The views of a scene show one set of named points, each view turned or mirrored, and shifted as a whole, with a little noise and some points left out.

Scene 1
View 1
Q916: [-46  13 -25 -20   3  13  11  13  -5 -26 -30  18   0  -3  13 -22  -3   4
   6 -18  26 -13   6]
Q404: [ 19  10 -22   4  12  12  27  18 -12 -46 -28 -13 -22 -19   6  24  12  19
  -3 -36  -9 -13 -42]
Q176: [-17   4 -21  -5 -13  20   0 -14  -3 -17  -6  22  23  -6 -12  -7  23  34
  -2 -45   8 -35  -2]
Q276: [-17  10 -26  -6   1   4  35  13  11 -44 -21 -15 -26 -24  16  37   2   4
  18 -14  -5 -26 -28]
Q239: [  1   9  -5   1   1   5  15  14  -4 -28 -29  -5 -24   0  -6   8  15   8
   2 -32   1  -3 -31]
Q192: [-54  13   4 -14 -11  -9  13  17  20 -15 -33   1 -40  12   0   0   0 -24
  26  -1  19   4  -6]
Q766: [-18   7 -16  -3 -10   6  18   1  10 -28 -15  -1 -12 -11  -2  20  14  12
  12 -25   0 -26 -18]
Q599: [  3   5 -13   3  -8  13  10  -4  -1 -26 -12   1  -3  -8 -12  15  24  25
   1 -42  -5 -25 -25]
Q657: [-31  10 -22  -9  -2   0  32  15  16 -39 -23 -12 -31 -19  15  30  -1  -4
  22  -7   1 -21 -20]
Q62: [ 27   6  -3  13  -1   3  23  11   1 -36 -22 -20 -33 -10 -11  37  24  15
   4 -38 -18  -9 -52]
Q247: [ 26  11 -13   8  14   6  30  25  -9 -47 -33 -23 -38 -16   4  31  13  10
   1 -32 -13  -3 -54]
Q566: [ 17   7  -8   8   0   7  20  10  -2 -34 -21 -13 -25 -10  -7  27  21  16
   3 -37 -11 -13 -43]
Q84: [  5   7  -8   5  -3   3  23   9   6 -34 -20 -15 -29 -11  -5  33  17   9
   9 -29 -11 -16 -39]
View 2
Q566: [ 31  19  26 -27  -2 -10  -7  -9  -4 -46 -27  22  10  10  -3 -15 -31   4
  28 -35  27  26  29]
Q176: [ 38   8  38  27   9  -6  19   6  26  -8   2   3  -7  -5  -2  -6   2  15
  17 -11  16  29   9]
Q276: [ 26  19  12 -45  12 -14  10  10  14 -40 -42   7   4   1  12   5 -11 -27
  32 -37  15  14  41]
Q766: [ 28  10  18 -15  10  -6  14   2   9 -28 -24   5   0   5  10   1  -8 -11
  24 -18  19  20  30]
Q599: [ 35  13  34  -4   2  -7   5  -4   5 -25 -16  13   5   5  -1 -11 -14  12
  22 -23  21  28  19]
Q62: [ 30  20  26 -39  -7  -9 -12 -15 -17 -49 -34  25  18  15  -3 -19 -37   6
  29 -38  29  26  31]
Q84: [ 27  17  19 -35   1  -8  -1  -8  -6 -42 -33  16  11  11   4  -8 -25  -6
  28 -31  25  22  34]
Q192: [ 10  -2 -33  -6  24   4  17  -5   6 -51 -13  -2 -21  10  17  14 -18 -50
  19   9  41  10  43]
Q239: [ 26  14  10 -12   6  -8  -4  -6   5 -50 -14  18  -2   7  -4 -11 -33  -7
  26 -23  35  22  29]
Q657: [ 21  15  -1 -39  17  -9  15   9  15 -42 -38   3  -3   3  16  11  -9 -38
  30 -26  19  12  44]
Q404: [ 35  29  29 -31   1 -20 -10   7  16 -52 -26  25   6  -1 -10 -16 -33   1
  34 -51  25  22  28]
Q916: [ 26   9  -4  18  27 -11  20  21  47 -38   4   0 -29 -11   0   9  -8 -30
  22 -10  28  16  26]
View 3
Q239: [-18   1   9  -2   0   0  -9 -10  12  -4  14 -19  11 -13 -30 -23  21 -23
  -4   7  -4  -2   3]
Q62: [-51  -5  11  20  10  -2 -20 -27  -9   9  23 -22   2 -12 -29 -25  26 -13
 -18   7   0 -10  11]
Q566: [-40  -8   8   8   5  -2 -14 -21  -2   1  18 -21   4 -13 -27 -25  27 -11
 -12   5   1  -1  12]
Q84: [-34   1   7  10   4  -2 -15 -21  -6  10  24 -11   2 -15 -30 -22  21 -14
  -5   6   0   8  14]
Q176: [ -1 -21   4 -35  -4   8  19   6  12 -24 -17  -9  -4  -3  -8 -29  25  14
   7 -20  16  26  18]
Q192: [ 32  39   8 -12  -6   2   0   4  16  18  26  12  16 -16 -40 -12  -6 -47
  22  10  -7  16  -7]
Q916: [ 25   4  -2 -39 -21  -1   7  13  33 -22   7  -5  19 -17 -33 -13  21 -21
  26   7  -6  39   6]
Q657: [ -9  15  -1  -3 -10  -7 -15 -15  -3  16  38   5   9 -23 -41  -9  15 -19
  20  16  -6  41  18]
Q247: [-51  -6   5  18   1  -8 -29 -27   2   1  33 -30  13 -21 -39 -19  35 -23
 -13  21 -12  -3  10]
Q766: [-11   1   4  -9  -3   0  -1  -8  -1   4  15  -1   1 -12 -25 -20  17  -6
   9  -1   5  26  18]
Q599: [-25 -14   8  -9   3   4   2 -10   1  -8   1 -14  -2  -6 -16 -27  24   3
  -6  -8   9  10  16]
Q404: [-45 -14   2   5  -4  -8 -21 -21   6  -9  24 -29  11 -19 -33 -19  39 -11
  -8  15  -8  10  16]
Q276: [-21   8  -3   1 -10  -9 -18 -18  -7  14  39   0   7 -22 -39 -11  21 -12
  16  16  -4  40  22]
View 4
Q239: [ 19  13  12 -22   5 -23   0  12 -20  20 -24  -8   3 -20 -12 -25  11 -39
 -15  20  -1   4  21]
Q566: [ 30  17  20 -25   1 -32   9   3 -23  17 -33 -17   3 -35  -2 -20  18 -43
 -23  32  10   8  20]
Q916: [-21   7   8 -19   6  -1 -32   4  -9  34 -15  -9  -9   9 -20 -20  11 -12
   6 -22 -21  11   5]
Q192: [-20  20  -1 -19  23  -7 -39  49 -33  32 -16  24   9   1  -8 -20  -4 -46
  -1   5 -18   8  -2]
Q404: [ 23   9  17 -27  -7 -38  -3  -6  -4  18 -39 -31  -4 -36  -2 -27  13 -36
 -27  31   8   4  22]
Q766: [  4  23  22 -23   5 -16 -12   4 -30  25 -30 -10  -1 -19   3  -7  23 -32
  -8   8   4  20   1]
Q599: [ 25  20  26 -21   1 -15  15 -11 -30  20 -25 -18  -2 -22  -7  -9  30 -27
 -10   9   8  18  14]
Q62: [ 37  20  20 -26   1 -39  13   8 -26  14 -37 -16   6 -44   2 -22  16 -52
 -29  44  16   6  22]
Q176: [ 14  19  29 -17   1   5  15 -25 -31  26 -13 -18  -8  -2 -17  -1  40  -6
   6 -21  -1  24   9]
Q276: [ -5  21  20 -31   1 -32 -35   8 -15  27 -45 -18  -4 -33  17 -13  14 -40
 -20  23   8  17  -5]
Q247: [ 29  10  13 -29  -4 -46  -4   8  -7  16 -41 -25   2 -43   1 -33   6 -49
 -34  46  10  -2  26]
Q84: [ 21  22  20 -26   4 -31  -2   9 -27  19 -35 -12   4 -35   5 -16  16 -46
 -22  32  10  11  12]
View 5
Q404: [-27  17   6  15   0  10  29 -19 -11  -6  17  -3 -23 -23   2  -5  14   0
  22 -18 -15   8   6]
Q192: [ 33 -26  -4 -11  30  -1   2 -10  46  17   6  -3 -22   6  -5  -7  -1  36
  21  -6 -36 -24  49]
Q657: [  3 -11  -3 -11  -1  23   7 -26  15  20  14  -1 -26   9  14  -5  -5  20
  10 -19 -17  -4  23]
Q599: [ -3  12  28  18  16  12  27 -39  -2 -25   0  -8 -23 -10  13 -16  17 -13
  16   0 -20 -16  20]
Q239: [ -5   7   8  13  19   0  24 -16  11 -11   8  -5 -21 -18  -3 -10  16   7
  24 -11 -25  -7  24]
Q84: [-16  12   4   7  10  13  25 -26  10 -14   6  -6 -21  -9  10 -17  14   4
  10 -28 -15   3  21]
Q247: [-35  20  -7  14   2   7  31 -10   0  -8  18  -3 -20 -26  -3  -9  16   8
  19 -36 -14  19   9]
Q566: [-21  18   8  14  11   9  30 -24   4 -20   6  -6 -20 -18   6 -16  19  -1
  15 -24 -17   3  17]
Q766: [  6   0  17   3  11  18  16 -36   9  -5   4  -5 -25   3  16 -12   6   1
  12  -5 -20 -16  26]
Q176: [ 21   1  49  20  20  13  20 -50 -10 -21  -2  -8 -27  -6  17  -9  13 -21
  23  34 -28 -39  22]
Q916: [ 32 -23  24   5  16   4   5 -22   1  22  16  -1 -30  -6  -2  10  -4  13
  36  35 -34 -36  26]
Q62: [-30  25   2  15  11   9  34 -21   8 -26   5  -7 -18 -19   5 -22  23  -1
  11 -38 -14  12  17]
View 6
Q247: [ -9  47  -5  15 -12 -13 -24 -28   9   7  20 -53  43 -25  -3  33  20  33
 -31  28 -24 -24   8]
Q276: [  0  25   2  30 -12  31 -30 -22  11   5  23 -54  59 -27 -19  36 -15   1
 -28  22 -22 -28  13]
Q404: [-13  32  -8  17 -19   1 -32 -28   5  21  21 -57  48 -15  -3  27  16  25
 -24  28 -17 -22   5]
Q84: [-13  30   8  22  -9   8 -32 -18   1  -6  15 -43  41 -15 -12  27   4  17
 -27  17 -16 -27   3]
Q657: [  5  21   2  25  -8  40 -17 -18  11  -6  26 -52  58 -26 -21  38 -27  -3
 -22  21 -24 -32  13]
Q62: [-19  41   9  20  -9 -12 -37 -21  -1  -5  11 -41  35 -16  -7  25  21  29
 -32  17 -17 -25   1]
Q766: [-13  10   8  21 -11  35 -31 -12  -2   0  18 -45  45  -2 -14  23 -15   2
 -14  15  -9 -27   1]
Q566: [-19  30   5  18 -11   0 -34 -19  -2   3  15 -45  38  -9  -6  24  13  24
 -24  19 -13 -24   1]
Q599: [-28   8   6  18 -17  19 -43 -14 -11  10  15 -43  38  10  -6  14   5  15
 -12  15   0 -23  -6]
Q176: [-33 -18   3  14 -22  47 -44  -8 -19  26  20 -46  39  33  -5   4  -9   3
   7  14  13 -21 -12]

In a view up to two points have been moved. Name them for each view, in the order of its rows, or write -.
view 1 => -
view 2 => Q404
view 3 => Q276
view 4 => -
view 5 => -
view 6 => -
